Each row is a point on a tangle of strands that fork and nearly touch. The rows are in no order.
Two points are linked if the straight distance between their rows is under 118. Some points are linked to none.
bazi: [-55 -13 -44  25  21  35  17  28 -29 -51  31  31 -64  37   6  18  72 -35
  33 -25   1]
Som: [ 11  -3 -44  54 -62 -31  44  48 -15 -62   3  14 -41 -15 -78  31  11 -48
  20 -23  17]
zun: [-13  42  13  15  -2  15 -31 -72  -7  18  56 -25   2 -11  15 -10  52  52
  -7  28  27]
Nul: [ 17 -51  16  28 -71  22  37 -17 -39 -16   1   4 -14 -36   6 -24  46  23
  58 -16 -48]
mar: [-19  22 -20  51  -7 -30   4   4  -3 -76  39   1   8  21   7 -33  31 -13
  62  10  31]
fodo: [ 14 -25 -39  57 -43 -32  56  -3   9 -52 -33  34 -81 -26 -11   9  34 -16
  29  11  48]
kiru: [-23  60   0 -47  51   6 -60 -45  40  36  69  16  80 -11  35  19 -30   0
 -18  25 -21]
vodip: [-18   2 -34  65  -4  13  21  30  20  13   5  34 -31  26 -41   6   2 -26
  50 -10  22]
zubid: [ 12 -39 -16  -2 -57 -25  63  -5 -53 -31 -44  19   7  25 -66   1 -28 -19
  48  18  -3]
Zap: [-18  47   1 -67  48  17 -68 -73  58  61  66  24  35  -6   5  13 -13  65
  -6   7   9]
git: [ 14  -4  -8 -41 -20  30 -41  44  54   5 -13  -8  26   3  -8  17 -19 -29
 -22 -55  18]
tisob: [-19 -17   8 -46   3 -51  -3  52   2 -42 -71  20   6  18  14  12 -75 -58
 -16 -15 -10]
Nife: [-51  23   9 -53   5 -78 -12  20  -1 -74 -63  28 -44  27 -25   8 -55 -68
   8 -41  11]
Pela: [ 18 -21  71 -17 -61  39 -29 -20 -52  57  39  37  59  -7   3  14 -23 -10
 -76  -3 -13]
luz: [  6 -17  50 -10 -19   1  15  -4 -59 -39   2 -24  15  -5  61 -10  28 -14
 -10  22 -41]
laseb: [ -7  -2  66 -42 -18 -18 -17  31 -36 -21 -27   1  76  -1  35 -52 -26 -32
 -60 -21  15]
rof: [ 42 -82  43 -18 -64   6  -4  14 -55  14  32  30  71 -33  36 -19 -70 -14
 -14  14   6]
Ludef: [ 28  -7 -29  75 -86 -12  31  27   0 -34   2  -5 -18 -57 -39  -2  28 -11
  19 -19  11]
rus: [  0 -69 -33  43 -47  14  46   4 -21 -47  18  32 -50 -19 -18  -8  38  21
  94 -26 -34]
rif: [ 37 -59  -3  -8 -34 -30  38  13 -20 -40 -23  38  26  44 -22   8 -64 -37
  31  28  32]
bize: [  4  34  50  -4  26  15 -23   3 -15  13  38 -37  13  -8  21 -10  38  32
 -36 -19 -54]
keris: [ 36  11  54  -3  17  25 -39 -19  37  81  30  22  18 -14 -15  -3 -15  56
 -49 -18  -5]
Sef: [  1  -3 -40  52 -60   7  -1 -24  -9 -52  58  11  38   7  23 -16  20 -25
  60  35  32]
dev: [-29  24 -90  -1  68  22  -3  17  62 -14  10  15 -19  18 -16  32  36 -23
   9   0  76]
Botat: [ 12 -15   2  51 -23  -9  16  22  -5  -3  -7 -11 -14 -32  37   4 -15 -24
  23  17 -35]
rudok: [-16 -37 -56  42 -22  31  30 -47 -25   7  18  -1 -47   2  -6 -14  55  38
  62  36  48]
Lozer: [-27  25  33 -37   8   8 -24   4 -28  11 -18 -51  24  29 -10 -25   7  23
 -25 -34 -52]
sesap: [ -3  18  13  32 -50  14 -14 -39 -24  -4  38 -40  -6 -15  -2 -44  59  53
  36 -12   1]
mana: [ 16 -14 -55  57 -32  30 -15 -33  -7 -15 109   2  26  17   4  22  13   3
  29  41  23]
Fomik: [-43  33 -13  -1  -6 -60  13  13  -7 -68 -26  39 -67  25 -56  26 -24 -70
  31 -24  29]
tuz: [ -3  19  55 -30   2  -5 -76 -36  13  49  80   1  11 -58  35  50 -26  75
 -29 -13 -51]
pado: [ -9 -12   4 -14  19 -24  48 -17 -49  -9 -66   4   3  66 -10   7 -34 -36
 -27  53  -9]
kudib: [-24  38  18 -49  78  -7 -39 -78   2  60  34  -7  22  29  17  -4 -29  75
 -14  44 -11]
fomoz: [-25   2 -18  38  12 -37  40  -8  21 -42 -38  52 -84   6  12   9   9 -38
  45  24  50]
Zalak: [ 43 -22  41  31 -13  30 -23 -54  29  70  62  42  -9 -13   2  14  -7  62
  -8  14  15]
gagit: [ 26  -6  -1  28 -50   8  15 -21   5  22 -16 -11   1   4 -25 -11   0   5
  15  17  35]
todas: [-20  54  -1  -8  33 -47  -7  11  41  -1 -57 -23  28 -32  39 -22 -41 -24
  12  27  -4]
derus: [-20  -5  55 -18 -47 -48  -7  51 -28 -32 -47  -2  37  -2   5 -56 -45 -24
   4 -39  -7]
dalad: [ 49 -24  26  28 -46  22  -7 -13   0  40  31  17  19 -30   8  14 -22   7
 -20  19  12]
Viror: [-12  33  37   3 -14  -6 -11 -20 -56  29   7 -39  48  36 -29 -32 -25  19
 -19  15 -39]
sase: [ 22  30  22 -29  -9 -10  -4  17  16  30 -71 -37  18 -51  -4  -3  -5 -14
 -85 -11   5]
zogag: [-46 -30 -18   4  -4  39  41   6 -52 -21 -12  29 -45  54  -9   5  40 -31
  49  -5 -22]
bik: [ -2  31 -23  13  51 -20  -2  40  71 -36   0  17 -39  -7 -43 -15  46  26
   9 -56  52]
Feme: [ 22  25  20 -61  35   8 -71 -16  45  22  75 -24  27 -58  18  22  16  64
 -34 -43 -37]
sev: [  0  18  -6 -35  75 -11  12  51  53 -23 -28  31 -46  27 -52  11  29  -6
 -21 -61  30]
mir: [ 35 -68  34 -15 -58 -10  20  30 -30  -5 -20  57  67  13   3 -24 -70 -41
  -7   9  29]
zov: [ 33  -2   9 -14  81  -2  30  31  16  -9 -19   7 -17  47 -46  10  13   7
 -50  -5  22]
Togen: [ 13 -17 -13  55  -2  11 -10 -35  -8  40  74 -30 -25 -20  -7   2   3  76
  52  25 -11]
vamu: [ 34   1  -7  75 -47 -27  -2  25  19 -12  19 -34  -2 -80  20  -9  -5  12
  14   8   1]
reto: [ 19 -11   9 -50   9  27 -26 -37  10  25   0 -39  -7  13  -4  10  15  46
 -32  -8  12]
lubig: [-20  -6  -3 -16  28  22   3   6 -28 -41   7 -42 -31  11  53  21  46 -14
  -5   4 -44]
fozup: [ -2  54  -9 -25  94 -33  15   5  43 -23 -38  -3  19 -15  35   4   0 -25
 -27  38   1]
muni: [-29 -34 -24  12  28  49  25 -11 -60  21  32   7 -14  67   2  12  13 -12
  40  38 -21]
Loku: [-33  13  38  -7  -4   4   8  33 -26  25 -82  17  21  35   3 -25 -23 -46
 -70 -33 -54]
lobu: [-29 -34 -72  57 -20 -11  42  25 -21 -24   6  24 -90  -7 -62   2  33  21
  89 -23  12]
Dum: [-38  31  13  -8  47  17 -31 -74   9  61  26 -14 -13   2  33 -23   8  69
  27  31   2]
Gono: [-18  23 -18   3  23  38   7  21  -4  42 -15 -39 -35  33 -64   5  37  18
 -15 -31   7]
fiva: [-12  -1  -5 -28  48  -4 -10  16  41  38 -61   1  -3  29   7  -7 -46   1
 -12 -17 -29]
Kogid: [-23  -7 -11 -33  32 -11  -6  40  32 -28 -36  10 -23  36   1  18 -34 -28
  20 -29 -10]
gaf: [ 12   7 -59 -48  53  24 -35  12  89 -15  25  -7  13 -39  45  34  12 -10
   1 -18  -8]
Rimo: [-34   1 -39  69 -13  32   8 -61 -39  49  61   0 -25  -8   0 -20  43  52
  61  49  15]
zimug: [  5  63 -72 -63  73  16 -18 -13  71  14  35   0  60 -33  14  33  17 -31
 -26  15 -12]
kodo: [ -4 -42 -63  38  25  45   6 -11 -25  -9  82   4 -17  33  22  33  27   3
  41  39   7]
Tuni: [ -9   2 -13   6  31 -29  35 -20 -11   4 -43 -21 -21  35   9   1 -36  -4
  28  62  11]
sukeb: [ 13  27  37 -58  34 -41   2  40  24 -15 -81 -13  29 -26   5 -29 -12  -5
 -75 -35   2]
Tenu: [ 16  -4  28 -21 -63  58 -22 -24 -34  30  22  -6  30  23 -22  28  15 -13
 -57 -13  -5]
ledam: [ 35 -13  57 -39  12 -27  -2 -12 -44 -22 -10 -51  27  -2  29  -1  -3  18
 -63  29 -18]
Lela: [  9 -54  35 -30 -60  14 -19 -11 -67  44 -21 -12  45  29  -1  -9 -61  15
 -36 -15 -64]
fef: [-14  13  46 -69  22 -32 -36  46   6   8 -51  -5  82 -20  22 -62 -41   1
 -86 -56 -11]
nunan: [  7 -32 -27  50  35   7   9 -14  18  46  19 -19 -61 -11  20   4  -4  54
  53  30  -6]
Sevoz: [-15 -17  -4  15 -16 -33  64 -31 -39 -18 -47  29  -3  44 -14 -26 -29 -22
  76  57  12]
Kebo: [  5  19  26 -41  69  -9   0 -10  20  -4 -31 -14   9 -19  64  -7  15   4
 -38  21 -34]
Gil: [ 47  -2  30   3  40 -19  14  42  -8 -16   4   6  28  21 -15   9 -17 -21
 -56  15  11]
nuzav: [ 37 -32  30 -32  35  17 -51  13  34  29  31 -29  -5 -26  35  16 -18  59
 -12 -32 -52]
Zak: [-11  46 -30   4 -40  24 -43  19  40  -6  12 -33  35 -25   5  17  11 -39
  -4 -25  17]
Nareg: [  3  39  43 -36  -1 -22 -27 -29 -52  11  17 -43  62   2   0   8 -28  10
 -73  35 -15]
Motik: [ 19  18 -13  34  36 -12  -6   0  79 -43  13  24 -18 -23  27 -32  60  24
  -4 -10  64]
tiv: [-35  38  27  -2 -23 -52  -6  18 -18 -18 -46 -33  41 -14  34 -40 -48 -35
  16  22 -15]
puna: [ 10  19 -14   2 -32  40  -4   1 -36  29  15 -55   4  26 -59  34  24   1
 -36  -8 -12]
Taset: [-20  -6 -25  19  -2  24  -7   7  55  57 -39  25 -24  48 -27  -9 -39  -3
  55  -7  35]
soti: [ 33 -12  23  15 -13 -15  43  68 -53 -31  -2   8  30   3 -23  28 -16 -65
 -57  11  -6]
Laz: [ 11  18 -25 -55  18  24 -36   2  91  24 -25   9  34 -31  26  12  -9 -24
 -22 -28   8]
Pud: [ 24 -60  83 -25 -92  16  -7 -35 -78  43  29  45  61 -45  33 -20 -33   6
 -53  14  -4]
Rupav: [-17 -25 -22   3 -31 -49  21   7  -7 -93  -1  56 -96   0 -42  32  -2 -47
  56 -39  18]
doko: [-41  17 -40  41  38  31  18   2 -29 -24  30 -20 -49   2  31  14  89  -7
  -2  11 -13]
zavup: [-15  24 -58 -36  83  44 -22  17  27  59  18 -31 -14  17 -55  21  32  38
 -14 -22  20]
sotof: [ -7  44  16   7   9 -12 -22  -2   1 -19  14 -70  -5 -34  20 -26  45  36
   9 -12 -18]
zudaf: [ 22  -5   5  22 -20 -58  45  64 -42 -65 -14  31 -29  -5 -63  38 -29 -75
 -16  -7   7]
Kido: [ 21 -43 -18  -2  39  32 -20  -9  39  43  22 -30 -53 -20  38  34  -6  58
  23 -10 -27]
Lupu: [ -3   2   1 -23 -40  13  -8 -23  35  41 -68  -4   7  48 -30 -23 -25   2
   4 -12  46]
tapoz: [ 26  -2  11  32  20   5  22 -27  30 -23 -10  13 -31 -19  55 -16  56   9
 -17  32  42]
rep: [ 18 -11  26 -13  14   5  -6  -1  40 -31 -24  -6 -17 -42  85  -6  30  -7
 -12  -2  -1]
Pof: [ 23   0  41   7   9  10 -14  14  25  75 -38   8  21   3 -12 -13 -49  24
 -46 -20 -27]
Ved: [ 14 -24 -21  33 -50   4  56 -36  -6  -5 -45   6 -50  -6 -21 -14  27  11
  51  23  40]
Bepeb: [-15 -20 -37  73 -39  -1  49  12  -5  -3   7  60 -39  15 -81 -17  13   3
  95 -14  30]
mag: [  1  55 -42 -49  72  18 -31 -11  47  50  29 -25  36  -8 -31  22   0  17
 -33  -6 -23]
Bepu: [ 19 -50  28  27 -72  12  37  19 -44  -8  -7  30  19 -34  15 -15  -4 -26
  35   2 -40]
Ruv: [-32 -14  28 -18  -1 -41  24  21 -44 -23 -91  19   0  51   9  -8 -44 -54
 -34  -5 -43]
Pim: [-19  56 -54   8   3   6 -35  -8  35 -10  24 -68   6 -47  20  19  30   5
   2   6  -7]

A fork is a point with three links. Follow the links from the first point to the second and name the forks in between, in order.
muni / Sevoz | sotof
Feme / Fomik | Ved, gagit, tisob
Tenu / fiva | Ruv, tisob
nuzav / vodip | Ved, gagit

Follow the links from the first point to the second, and from the first to the third. Name the last point that the two ways share.
mar / Gono / Dum | sotof
nuzav / Nul / Loku | gagit
Sef / zun / gaf | sotof
Gil / nunan / Nife | gagit
